Points on a hilly landscape, in no order, each with its height.
From any point a ball takes the steepest step (drop divided by distance) to one of its 2 nearest points. It stops when none of these is lower. Distance is the straight distance between rows; heights are no part of it.
Z522: [ 69 142 113  99 108 153 173  84 113 120  84 151 125 158 196 160 115 150
 103 110 178 125 155 125]  (h 1.51)
Z746: [193 144 112 111 134 131 110 166 133 148 127 136 137 121 111 118 135 110
 111 132  89 161 118 140]  (h 3.88)
Z889: [156 118  80 203 132 108 102 156 102  73 151  79 178  67 132 103  81 152
 195 138 109 133  82  86]  (h 2.78)
Z126: [102 137 163  92 142 114 110 120 105 129 189 178  73 109 117 140 129 140
 146 158 119 128  77  64]  (h 5.40)
Z701: [165 144 113 147 171 134  57 173 123 127 149 107 156  74  95 113 106 138
 173 146  99 166  68  88]  (h 3.02)
Z169: [190 106  89 180 113 110 164 143 131 100 143 101 214 133 133 107  88 126
 151  89 101  96 149 125]  (h 5.06)
Z25: [121 162  92 128  76 109 107  78  86  91 120 121 136 153 178 127 130 153
 123 116 132 101 142  99]  (h 3.53)
Z857: [ 86  74 146  95 123 179 171 130 139 113  60 118 100 117 155 156 143 115
 132 109 177 148 193 191]  (h 8.08)
Z87: [160  84 134 127 134 132 158 126 146 165  47 121 126 118  84 110 141 119
  98 107 113 150 194 222]  (h 4.66)
Z987: [124 157 164 140 125  90 164 132 136 143 172 165  84 101  94 121 121 102
 123 161  99 120  93  91]  (h 3.85)
Z879: [135 188 122 114 129 127 136  90 128 136 158 188 108 116 145 115 122 123
 122 157 104 136  90  97]  (h 0.85)
Z617: [124 128  67 188 151 144  96 123 165 100 154  67 194 110 119 117 101 150
 179 127 120 138  79  78]  (h 2.00)
Z702: [118 119 147 103 135 121 165  69 149 126 150 178  93 147 141 133 152 134
 139 131 114 119 128 124]  (h 6.88)
Z48: [ 73 185 109 126  84 143 112 141  84 185 139 119 110 119 147 122  91 120
  93 189 169 136  60  62]  (h 2.56)
Z213: [128 103 172 142 147 102 195  85 181 134 126 151  91 122  78 124 151 105
 117 127 101 117 172 183]  (h 5.25)
Z878: [213 144 122  94 147 132 112 117 158 124 135 165 125 119 107 115 153 120
 134 135  79 136 117 168]  (h 3.21)
Z525: [135 141 140 149  74  91 131 164  72 104 146 138 135 124 133 116  95 109
 119 140 113  91 125  86]  (h 6.08)
Z706: [111 167  95 165 122 147 103 105 112 142 168 123 154  87 144  99  76 112
 145 184 116 141  41  34]  (h 0.47)
Z102: [ 97 178 107 144  98 120  83 126 105 118  72  87 143 134 135 144 134 146
  87 118 172 149 156 135]  (h 2.94)
Z40: [215  87 127  99 133  96 111 149 100 120 117 124 102 145 131 124 152 126
 161  93  89 131 169 192]  (h 5.00)
Z411: [130 101 120  88 114 172 171 125 137 148 141 178 128 161 172 131 137 114
 101 131 122 126 106 135]  (h 5.92)
Z319: [117 108  80 163  76 111 118 180  76 118 142  58 157 155 144 151 109 131
 140 110 140 103 106  69]  (h 4.02)
Z994: [127 108 132  91 145 194 144 140 177 174 100 122 136 138 121 126 155 113
  90 129 142 164 118 194]  (h 3.94)
Z324: [164 119 135 107 123 127 140 132 137 137  63 132 118 123 119 137 159 120
  99 116 129 159 182 211]  (h 4.36)
Z712: [163  74 134 110 112 113 154 191 104 134 110 140 137 142 119 123 136 108
 103 109 110 129 165 161]  (h 5.45)
Z233: [135 123 159 114 162 159 103 160 163 161 143 150 109 130  95 127 146 111
 126 139 119 146  88 124]  (h 3.92)
Z212: [170 128 105  99 160 151  59  99 146 123 106  73 146 169 142 147 167 146
 158 100 138 140 130 187]  (h 4.29)
Z176: [136 125 118 183 143  77  86 134 125 101  94  83 171 118  88  97 102 134
 136 109 117 127 169 126]  (h 5.34)
Z299: [ 97 151 106  97 148 151  83  72 114 125 136 127 116 169 183 147 154 180
 147 123 155 126 103 103]  (h 3.00)
Z700: [101 143 131 145 116 134 125 213 103 176 133 102 127 127 107 134 107  98
  87 161 163 140  88  98]  (h 3.34)
Z975: [143  78 172 148 103 124 176 140 125 121 109 130 149 124  82 119 120 117
 103 106 118  73 217 162]  (h 5.15)
Z765: [140 152 105 102 154 140  70  71 141 108 137 104 143 175 155 140 168 158
 158 108 143 132 114 144]  (h 3.83)
Z614: [134 121 109 133 124 110  96 109  86  89 178 127 143 133 175 114 120 148
 185 131 113  96  85  66]  (h 3.60)
Z304: [162 123 103 153 114 126 146 124 142 115 117 113 176 153 142 109 121 124
 121  98 114 102 144 146]  (h 4.70)
Z124: [123 142 148 184  86  80 122 168  86 123 102 101 153  99  93 104  76 118
  99 122 130  81 182  97]  (h 3.61)
Z410: [ 86 152 145 152  91  88 154 100 100 139 168 169  93 109 147  97  83 125
 127 173 113 105  85  54]  (h 6.63)
Z129: [117 161 104 161 132 126  85 132 118 120 152 125 135  96 128 107 107 120
 128 159 118 136  67  66]  (h 1.24)
Z217: [107 135 142  96 136 179 167  99 168 165  90 161 116 130 137 133 152 107
  98 137 155 160 137 177]  (h 4.33)
Z696: [154  88 162 144 115 110 134 134 104 100 107  90 173 134 111 120 123 140
 130  84 125  49 217 157]  (h 4.84)
Z537: [ 89 157 138 155  67  88 150 144  78 147 147 139 107 107 133 112  82 108
 107 175 139 100 107  58]  (h 6.36)
Z42: [148 103 103 155  97 110 113 164  77  89 148  83 165 157 155 132 114 138
 142  98 133  93 158  98]  (h 4.31)
Z734: [136  96 126 168 111 105 110 142 100  88 127  63 175 144 118 131 114 155
 139  85 151  78 190 119]  (h 4.58)
Z517: [153  93 151 136 179 118  89 180 154 144 127 129 141 121  73 115 132 120
 147 113 109 149 114 142]  (h 4.43)
Z164: [ 46 129 165  97 113 172 186 170 131 173 103 151  85 104 161 161 117 107
 108 150 196 159 152 147]  (h 7.70)
Z888: [ 85 174 173  90 152 155 172 131 140 193 161 194  55 104 133 151 132 127
 114 182 157 157  92 113]  (h 7.02)
Z110: [138 137 146  73 148 115 111  52 152 113 150 164  75 139 138 139 173 149
 157 132 108 115 126 141]  (h 7.37)
Z39: [181  92  88  95 119 183 160 134 147 151 137 135 159 164 161 119 149 117
 111 108 107 133 103 156]  (h 5.50)
Z568: [133 137 117 125 114  97  98  98 105  81 121 114 134 143 148 125 149 149
 147 110 120 113 160 150]  (h 4.13)
Z354: [ 85 123  94 130 157 180 113 107 185 144 135  91 164 180 140 144 142 148
 127 113 166 126  87 106]  (h 2.99)
Z788: [120 139 106 186 166 132  62 146 150 122 136  78 175  94 102 113 113 145
 166 139 117 159  79  94]  (h 2.51)
Z641: [ 98 158 133 177  94 107 101 148  91 123 101  79 149 116 114 127 102 131
  87 127 157 114 176 116]  (h 3.33)
Z787: [148 114 163 181 139  76 148 189 124 121 140 145 143  94  74  91  74  94
 146 135  89 126 112 102]  (h 4.17)
Z945: [ 90 108 132  78 108 180 171 175 125 148  79 135 108 112 160 152 137 109
 100 129 181 170 173 175]  (h 7.91)
Z414: [103 154  90 104 131 151  83 122 128 123  80  73 142 154 142 163 160 153
 115 109 176 151 136 152]  (h 3.42)
Z591: [ 97 169 103 118  83 121 126 105  96 120 114 142 124 130 170 136 116 146
  96 139 138 126 132 105]  (h 2.92)
Z389: [131 110 151 118 155 148 162  76 188 142 101 146  97 124 100 120 165 113
 107 126 125 147 148 201]  (h 4.78)
Z666: [153 165 138  63 116 124 113 125 112 124 134 168  74 110 128 164 166 128
 116 140 116 150 137 148]  (h 3.06)
Z724: [124 152 141 169 147  88 109 126 147 126 100 118 129 122  81 110 129 129
 118 118 121 147 156 145]  (h 5.64)
Z230: [119 139  87 141 100 141 114 197  97 149 136  77 152 141 129 152 106 114
 114 145 145 127  70  65]  (h 3.69)
Z978: [150 155 156  56 147 147 134 111 143 136 156 170  50 104  95 183 159 136
 124 153 125 146 121 144]  (h 1.62)
Z186: [ 74 167 112 147  98 136 148  89 128 129  90 127 140 143 166 144 108 132
  81 130 171 120 147 122]  (h 2.28)
Z887: [ 88  95 143 130 147 127 118  76 147  87 148 119 133 170 155 111 137 159
 158 101 145 100 122 128]  (h 2.98)
Z634: [192 128  93 138 116 123 130 175 132 128 121 111 179 143 130 115 115 114
 118 113  96 128 110 131]  (h 4.34)
Z536: [121  76 125 107 114 154 161  66 145 109 105 106 148 183 173 137 154 134
 132  96 162  91 175 190]  (h 1.42)
Z872: [101 123 154  86 158 113 123  37 164  98 114 146  84 149 139 133 179 149
 149 113 139 129 149 172]  (h 7.80)
Z615: [131 155 119 168 133  93  73  92 127  76 139 116 129 117 131  96 139 149
 158 124  99 134 131 123]  (h 4.64)
Z690: [145 120 149 197 125  74 140 197 113 125 110 127 177  94  74  99  63 108
 127 116 106 105 160  99]  (h 3.89)
Z926: [107 133 100 105 152 169 100  84 144 132 158 126 145 172 165 127 134 163
 140 128 138 117  73  87]  (h 2.11)
Z271: [101 102 117 117 155 193 138 135 183 164 111 108 153 165 139 137 150 121
 102 120 162 145 116 151]  (h 3.57)
Z499: [ 86  97 106  87 117 179 179  60 133 115  95 124 149 174 198 163 138 150
 111  90 177 112 168 155]  (h 0.51)
Z778: [139 126 120  91 153 144  66 138 129 127  87  92 119 141 127 159 169 146
 119 113 159 161 135 183]  (h 3.86)
Z616: [117 130 131  89 127 110  92 106  87 103 178 165 101 133 152 145 134 156
 160 141 114 113  91  87]  (h 4.48)
Z551: [148 111 136 135 103  79 124 182  86 104 129 128 136 124 114 125 127 109
 129 111 103 114 154 128]  (h 5.78)
Z197: [158  62 118 126 118 161 180 157 134 144 116 128 157 156 131 123 149 104
 112  98 120 114 149 169]  (h 5.12)
Z603: [173 134 108 177 153  82  78 137 123  85 122  99 160  97 118 103 112 148
 184 108  90 138 139 125]  (h 5.05)
Z599: [142 108  99 171 126 104 100 138  93  79 177  94 158  91 160 114  84 140
 195 147 111 108  62  64]  (h 3.10)
Z182: [206  99 103 117 153 124  92 140 131 123 109  97 137 157 130 121 160 133
 148 101 103 138 143 191]  (h 4.69)
Z181: [114 107 177 154 146 103 207 123 164 129 158 153  80 107  61 130 133 103
 106 137 107 108 182 138]  (h 5.14)
Z76: [133  93 120 113 141 145 144  65 161 105 142 120 154 185 173 119 150 141
 154  96 138  99 121 154]  (h 2.27)
Z402: [100 115 174 107 156  95 123  88 149 105 118 119  62 122  94 145 170 133
 138 116 127 130 167 169]  (h 8.15)
Z757: [ 92 148 173  69 167 137 137 105 126 160 171 196  46 121 124 167 130 145
 124 150 134 135  84  88]  (h 6.31)
Z725: [160 147 164  69 155 168 103 133 145 153 168 178  90 121  97 157 149 121
 127 146 109 140  95 132]  (h 3.07)
Z982: [ 63 157 117 141 113 141  89 122 110 151 142 111 129 127 142 125 106 136
 117 163 153 129  75  66]  (h 1.99)
Z401: [136 121  61 228 130 136 119 134 135  91 155  53 202  76 128 124  81 152
 194 117 112 125  84  61]  (h 2.45)
Z474: [ 92  69 148  84 123 199 202 111 161 138  63 140  87  97 126 138 150 105
 134 129 163 160 193 211]  (h 8.20)
Z649: [158  70 149 160 166  87 134 190 142 137 137 142 142 118  70 108 109 105
 151 112  84 126 132 135]  (h 4.51)
Z452: [121 119 178 155 131  89 187 176 137 144 172 161  83 110  70 124 126 100
 125 147  96 127 137 112]  (h 4.54)
Z138: [157  85 170 153 130 101 182 131 144 160  86 153 130 117  65 101 122 111
  95 107 102 114 223 200]  (h 5.02)
Z8: [ 56 172 166 119 133 149 176 135 140 190 121 180  79 107 154 146 125 124
  97 162 176 162 132 128]  (h 7.42)
Z444: [102 101 135 107 126 129 163 113 120 120 166 178 108 154 172 120 120 136
 129 126 122 103 105  94]  (h 6.40)
Z501: [161 179 113 102 122 136 115  87 149 119 128 162 136 132 143 117 149 113
 127 134 101 141 116 142]  (h 2.21)
Z763: [ 68 179 142 154  95 138 137 185  96 192 132 120 106 116 126 123  90 100
  88 182 182 141  92  91]  (h 3.01)
Z841: [195 166 125 123 141 125  79 169 123 129 151 134 142  96  94 114 116 115
 145 143  90 154  92 115]  (h 3.59)
Z69: [147 153 142  99 125 111 131 141 124 139  92 148  90 115 119 145 157 113
  91 139 131 163 154 175]  (h 3.93)
Z705: [128 170 149 104 134 113 176 102 145 138 182 204  75 109 111 138 133 116
 119 166 105 132 111  96]  (h 2.69)

For each start below, name the point where the ball stops.
Z734 -> Z706
Z138 -> Z978
Z857 -> Z617
Z649 -> Z102
Z872 -> Z197
Z474 -> Z617
Z40 -> Z926
Z126 -> Z617
Z176 -> Z499

Call two points neighbours if one is among the 2 nearest of the other. Go from one point of each pair to the other, from neighbour to neighbour, staying as low as possible. Name the highest point that can't be avoided.
Z879, Z617 -> Z746
Z706, Z926 -> Z975
Z102, Z978 -> Z649
Z102, Z926 -> Z212
Z102, Z879 -> Z213
Z879, Z197 -> Z712
